Points on a hilly landscape, in no order, each with its height.
From any point a ball rolls to the lowest of the 2 points nearest to it. It stops when none of these is lower. Distance is the straight distance between rows; heights are no part of it.
piv: [145  82 161 121 153 195 122 136 123 109 112 115 132 170 139 170  93 101
 149 101 123 121 140 167 140 109  19 182 143  86  89 167 116 150]  height 419
Bom: [103 165 114 107 112 124 151 176 188 164 145 103  93 108 135 133 158 148
 110 115  44 131 156 150 121  86 179 116 151 136 158 138 163 104]  height 405
mimik: [107 176 107 107 122 114 132 141 137 138 103 138 123 154 128 187 214 175
 137 121 123 120 128  60 104 144 150 123 150 124 103 126 142 147]  height 110
sabi: [226 109 138 141  90  92  89 117 121 108 153 130  90  61 153  77 101 147
 110  96 157 159  85 118 126  96 130  71  86 154 108  98 145 101]  height 50
Miza: [ 84 149 119 143  87 127 107  83 165 165 156 140 182 124 121 121 131 117
 128 126  94 106 124 126 123 119 165 136 154 119 149 130 100  71]  height 318
Tetub: [128 135 167  97 126  75 154 145 117 154 155 113  96 128 122 139 139 150
 175 144 125  40 137  96  90 110 162 140 146 136  86 160 122 116]  height 271
sadi: [124 152 124 118 122 155 184  87 145 116  91 104 170 155  84 169 120 102
 130 133  95 175 156 158 134 171 128 120 172 140 174 131 155 149]  height 262
dasa: [202 104 159  79 113 127 131 112 145 160 148 101 123 123 142  78 106 131
 149  99 102 142 158 120  95  79 140 102 122 172 142 148 171  98]  height 435
rinap: [119  89 127 122 155 214 135 134 146 169 121 114 147 149 144 126  67  92
 159  92  93 144 145 159 113 115  89 134 142 138 173 155 153 136]  height 482
Teved: [159 118 152 114 140 145  80  98 148 118 137 137 135 119 186 123 118 115
  96  70 140 135 116 125 141  89 105 140 124  74  91 109 139 107]  height 567
vidor: [206 132 168  62 155 149 152  67 128 140 125  86 121 145 124 138  51  64
 134 111 162 104 133  99 103 138 144 126 108 156 130 117 119 113]  height 418
Zoz: [111  68 148 135 222 176 128 142 110 180 142 110 157 159 139 102  68 108
 167 110 122  97 145 142  92 132 109 151 122 176 177 158 149 151]  height 453
Mesuv: [114  81 142 129 185 200 147  94 125 107 108  99 164 216 107 193 130  92
 144 112 126 122 150 160 133 146  23 198 176 113 113 153 106 153]  height 381
Ler: [169 148 117 108  94 136 181 121 134 151  96  62  86  89  80 123  71 102
 156 138 124 161 144 128 106 169 185  77 112 173 177 140 129 116]  height 341
sise: [109 170 105 158  70 131 172 151 126 114 112 104  92  73 106 162 109 127
 152 160 117 143 107 158 141 165 116 129 119  88 118 125  91 138]  height 640
Ror: [125 152 100 163 138 109 149 128  98  95 111 137 116 110  84 158 121 125
 140 191 168 143  97  89 129 206 122 128 118 114 126 119  93 176]  height 118
nor: [147  88 208 112 202 138 106  95 121 132 156 111 149 160 148 112  71 108
 138  79 156  65 116 149  96  76  85 180 116 113  85 130 138 116]  height 501
ton: [104 131 160 101 212 149 136 149 141 140 124 103 126 147 120 116  78  92
 107 125 132 107 178 168 117 127 168 139 128 124 134 144 132 158]  height 324
Mola: [124 161 133 127  84 132 116 156 156 139 165 110  58  44 139  92 114 113
 103 125  87 132 107 182 135 101 183 106  88 104 143 117 108  79]  height 125
kosuz: [ 92 183 116 124 116 141 175 175 163 130 112  93  86  98 118 147 117 116
 101 127  74 167 155 182 132 118 174 112 136 100 153 121 128 137]  height 391
kupe: [ 93  98 175 134 243 145 119 136 124 166 165 113 154 151 138 108  85 104
 125 113 144  80 151 158 104 122 153 163 113 142 129 146 113 135]  height 390
dok: [129 124 140 111 232 139 151 134 131 100 116 109 129 154 110 138  95  84
  83 165 169 163 167 140 126 167 177 128 110 133 153 119 125 188]  height 247
Nof: [ 82 104 147 129  91  69  59 152 125 127 117 178 129 167 179  86 209 185
  97 128 119  82  96  79 165  83 138 152 114  87 117  89 119  72]  height 329
Geler: [158 119 101 149 116 177 149  97 129 111 100 100 127 119 122 173  64  74
 125 123 141 190 122 155 149 179  77 130 118 104 166 120 105 146]  height 617
Led: [119 155 115 110  52  95 114 117 164 127 131 126 141 131 139 137 187 163
  88 119  66 158 146 147 130  92 156 150 153  92 133 131 127  79]  height 366
fev: [125 133 109 138 199 122 153 126  92 116 106 159 159 181  94 167 178 155
 154 164 157 129 142  77 108 189 135 129 146 170 132 135 154 200]  height 51
razol: [125 125 110 136  52  99 116 126 115  69  89 152 128 140 119 120 192 164
 102 165 145 206 140 131 157 149 100 117 135 115 126 102 133 145]  height 305
Subus: [140 152 126 109  88 164 129  97 169 173 153  91 122  99 134 107  87  91
 134  83  58 141 136 187 111  88 152 141 119 107 174 154 123  47]  height 600
Dore: [109 149 157 122 134 114 182 155 102 140 125 126 117 144  90 163 135 145
 202 153 111  75 145 122  99 143 117 142 156 145 106 175 138 163]  height 215
delu: [228 130 135  85 100 141 157  90 123 131  98  82  92 104 107 139  62  77
 158 119 158 159 133  92 106 161 150  92  85 145 146 132 134 116]  height 373
Kes: [ 69 109 129 143 104  67 138 181  80  96 119 182 104 174 118 115 204 181
 145 206 155  92 116 112 152 137 132 124 157 161 105 113 113 152]  height 181
bizop: [172 108 125 148 155 162 158 110 109  97  97 108 131 129 103 178  66  77
 143 155 150 146 117 122 126 186  62 150 103 127 165 141 104 183]  height 603
fezav: [145 118 144 110 191 174 143  82 123 132 107 104 161 197 114 214 124  99
 148 107 153 102 138  96 117 168  92 171 143 126 113 137 127 163]  height 319
peka: [188 114 124 143 179 141 125 110 114 125 120 109 127  99 129 142  44  89
 133 128 185 131  96  91 128 159 109 128  73 132 134 123 108 167]  height 579
lelet: [146 136 109 122 151 137 115  77 117 104  88 133 157 156 132 184 136 111
 115 130 171 147 128  75 133 168 113 147 132 105 121 108 129 164]  height 239
par: [ 77 148 109 144 151  86 146 190  99 107 127 153  88 152 127 155 190 162
 136 183 174 116 118  84 130 158 157 110 137 136 115  94 117 175]  height 111
puru: [109 101 163 125 118  67 143 171  91 104 152 152 113 143 127  99 157 166
 160 181 142  89 136 140 133 110  98 148 150 141  83 147 131 157]  height 238
guval: [155 139  89 147  76 134 119 109 131 145 120 120 151  95 122 124 139 127
 139 107 133 165 114 131 131 150  94 108 128 132 141 134 140 131]  height 180
Rovon: [ 93 152 118 129 139 127 123  83 133 166 122 138 191 157 117 138 166 136
 146 109 121  84 126  87 109 146 158 157 171 143 128 134 131 109]  height 367
Vono: [142 106 153  81 103 105 135 111 134 148 159 115 148 141 147 100 137 141
 151 112 110 119 157 127 107  83 122 139 144 139 115 160 167 103]  height 412
lasaf: [ 94  94 118 153 177 174 111 161 126 111 145 145 164 147 142 108 121 130
 114 126 114 159 158 193 145 110  76 143 138 123 128 144 140 163]  height 515
tete: [146 143 131 122  99 167  86  99 168 146 153 113 134 114 161 134 117 110
 100  72  83 165 125 178 138  85 115 147 126  75 142 128 137  70]  height 586
Rodu: [ 82 141 137 118 194 185 154 170 153 139 110 102  88 119 139 129  78  93
 103 102 100 144 179 187 120 114 145 113 130 105 138 136 128 145]  height 364
Zud: [ 88 117  84 166  49 108  90 139 122 104 118 172 137 117 139 104 170 163
  85 147 129 165 109 145 175 130 123 107 131 107 136  89 112 115]  height 273
guvul: [ 70 144 117 168 113 158 156 134 144 102 126 114 167 123 106 134  92 105
 102 145  69 165 152 226 160 123 107 123 173 102 143 138 107 129]  height 417
Sevot: [208 126 166 112 140 108 110 117 126 136 165 129  78  74 155  75  91 127
 128  89 140 100  95 111 110  69 160  71  83 157 104 125 146  79]  height 133
pez: [103 150 111 139 152 121 179 136  84 109 100 169 133 176  75 174 193 160
 171 175 120 105 130 113 120 168 100 136 169 167 101 154 159 179]  height 145
Ket: [186 138 102 145  47 103 107 131 121 127 135 122 100  71 140 104 153 157
 137 103 133 167 100 129 129 129  92  97  96 143 116 132 143 112]  height 130
sitep: [195 142 148 113 112 147 107 117 147 152 157 107  67  55 144  72  79 107
 124  84 110 134 104 153 111  73 165 100  79 123 140 129 136  57]  height 48
posi: [ 94 149  97 171  73 162 142 152 132 106 131 130 156 120 121 148 138 135
 121 117  70 149 136 212 157 106  94 150 165  84 118 151 101 103]  height 432
gidar: [149 145 105 107 146 120 143 145 130  84  97 111 121 135 120 154 158 129
 105 141 157 213 164  99 110 162 156  93 119 134 135 107 166 190]  height 89
dipod: [ 89 113 115 162 153 160 105 172 128 149 144 182 147 130 158  95 165 169
 142 107 107 112 120 162 138  93  74 142 136 126 100 144 145 136]  height 535
domep: [178 123 121 137 157 107 103  96 128 123 139 126 122  80 132 103  81 113
  96 131 185 134 105  95 125 148 167  95  85 139 129  95 102 139]  height 551
nama: [162  78 155 123 152 156 128 100 111 134 137 125 147 144 137 127  78  97
 161 122 142  92 118 138 113 116  48 163 126 123 107 154 127 139]  height 454
Kef: [162  91 121 130 202 120 115 122  87 123 128 151 169 163 131 132 155 149
 139 136 173 128 137  88 118 151 117 128 121 188 123 138 144 185]  height 169
tafo: [120 122  94 142 191 167 107 147 138 184 133 150 147 119 161 133 159 149
 142  67 138 121 122  85 111 127 130 110 114 150 126 129 160 138]  height 116
ven: [135 134 114 127 153 161 186 111 140 140  90  90 130 131  76 152  67  78
 138 147 109 163 137 140 128 189 163  95 123 165 197 139 134 153]  height 304
fuf: [199  92 187  84 181 133 110  99 130 124 144 115 130 151 174 111  99 122
 116  55 152 113 123 121 123  73  98 142 113 129  80 110 170 117]  height 541
kores: [125 167  99 126  90 117 119 102 136 116  76 129 128 138 115 177 179 137
 117 135 149 146 116  59 115 168 137 118 144 101 121 103 127 146]  height 172
Tuvab: [111 116 110 137 160 156  75 125 139 104 115 160 165 145 177 139 162 125
  86  88 147 133 132 120 147 122  99 154 128  73  92 102 120 130]  height 578
futuv: [ 78 116 136 129  19  75  93 165 134 138 132 165 110 151 139 123 214 194
 118 151  88  82  88 104 155  86 123 169 130 110 123 130 105  52]  height 278
Lak: [ 54 147 132 148 135 119 124  90 129 132 139 137 185 146  94 111 107 107
  99 166 122 106 146 160 148 144 152 149 161 117 139 127 102 110]  height 365
fufev: [ 69 129  99 128  27  69 108 184 150 119 141 145  62 101 149 135 197 165
  95 158 101 104  67 113 165 100 168 126 113 125 143  98  81  58]  height 228
sesi: [158  94 132  91 166 180 121 129 142 162 127 105 130 131 154 101  79  90
 127  80 120 164 164 141 117 100 135  93 121 153 157 135 182 115]  height 459
zegen: [164 126 119 134  40  46 123 145 101  88 139 128  76  74 129 116 148 154
 137 149 163 136  95  99 139 129 130  94 100 136  99 106 108 118]  height 187
muvab: [ 72 106 127 169 135 153  68 156 129 120 140 188 162 147 168 106 188 168
  98 109 127 114 120 142 173  97  97 173 140  81  80 115 116  97]  height 555
Nire: [133 161 105 151 107 149 133 106 139 113 109 105 129  85 110 156  62  76
 109 140 135 159 138 169 144 160 123 127 115  79 144 116  76 118]  height 628
pebo: [137 105 119 174 103  98  98 107  90 129 150 179 158 117 135  89 141 162
 156 146 159  90  81  89 137 118  88 139 112 149 109 132 119 130]  height 182
doz: [ 53 127 108 162  73  92 127 160 112  99 105 192 128 150 116 112 200 184
 122 182 121 113 100 131 166 133 101 128 142 127 118 109 106 134]  height 230
suro: [157 128 122 144 101  69 149 135  80  75 112 146 103 116 100 124 146 147
 160 193 172 153 110  84 134 162 111 116 109 132 102 122 113 169]  height 190
bolav: [129 155 101 135 122 100  97 126 146 146 153 137 110  87 131  95 127 132
 105 122 140 124 114  93 124 129 184  84 108 146 145 109 123  98]  height 527
Tonuv: [106  88 130 124 175 120  92 134 131 142 151 148 164 137 154  75 126 132
 100 118 136 139 161 147 146 107 147 117 129 143 141 127 157 143]  height 489
Vus: [169 115 193  72 182 196 141  94 141 145 110  78  96 159 135 134  33  40
 122  92 146  85 141 136 108 127 137 157  91 116 129 125 103 117]  height 465
Bub: [105 124 166 117 105  68 125 150 110 125 160 145 102 127 142 104 166 171
 153 137 139  39 112 107 115  82 143 161 139 110  77 147 119  95]  height 293
fike: [121 164 139 102 168 116 184 133 118  83 107 107 108 147  71 155 127 114
 112 179 151 169 166 119 115 182 195  92 143 136 147 109 139 176]  height 160
Bukid: [172  87 123 129 139 104 120 141  98 137 152 157 154 124 141  91 149 168
 173 132 160 109 130  88 116 102  87 108 128 195 112 151 156 156]  height 86
tifal: [105 165  94 130 179 135 147 175 139 169 133 134 125 125 133 156 186 165
 154 111 139  93 131  79 101 138 146 114 126 139 101 133 147 156]  height 33
Sebit: [114 142 129 122  44  74 106 147 145 132 175 121  62  67 135 102 144 152
  99 151 108 107  80 143 147  99 183 116 101 122 138 110  92  59]  height 178
Ganep: [ 70 161 120 172 109 108 167 130 133 108 123 123 159 117  85 130 105 110
  99 180 101 141 135 185 166 160 154 119 166 121 151 125  98 133]  height 398
guvu: [104 152 130 116  36  69 135 133 118  76  85 140 118 157 122 150 209 171
 108 157  94 163 143 124 153 118 134 153 165  85 118 109 126 108]  height 337
kuvu: [ 73 164 115 163 160 111 135 155 116 104 119 144 112 121 116 151 139 137
 114 172 159 121 119 112 138 168 148 133 136  99 110 100  97 172]  height 18
movat: [137 133 109 133  95 140 167 118 126 137 116 111 159 138  96 142 115 121
 172 127  96 144 138 150 124 140  95 119 159 161 155 152 162 130]  height 225
Saf: [105 132 112 159  60 100  86  84 125 162 164 171 174 107 125  97 145 145
 145 128 108  79  84  87 120 119 138 142 129 132 134 130 104  73]  height 268
matif: [187  97 141 123 216 194  98  92 128 148 130 117 127 116 149 113  37  74
 118  87 166 105 101 107 119 129 130 116  70 155 163 113 121 131]  height 611
remo: [150 133 120  85  52  78 118 138 147 127 140 118 111 130 149 112 192 171
 117 105  88 152 156 128 124  83 142 115 143 146 121 142 164 115]  height 387
morap: [ 87 119 113 133 145 114  91 144 148 166 166 164 142 113 144  75 159 150
  96 118 119 125 124 128 127 108 183  87 133 155 147 112 155 110]  height 509

Where does a ball stop that starts at each point below?
Geler => Tonuv
Ganep => Bukid
Led => kuvu
tete => tifal
Vus => Ket
Mesuv => tifal
Nof => sitep
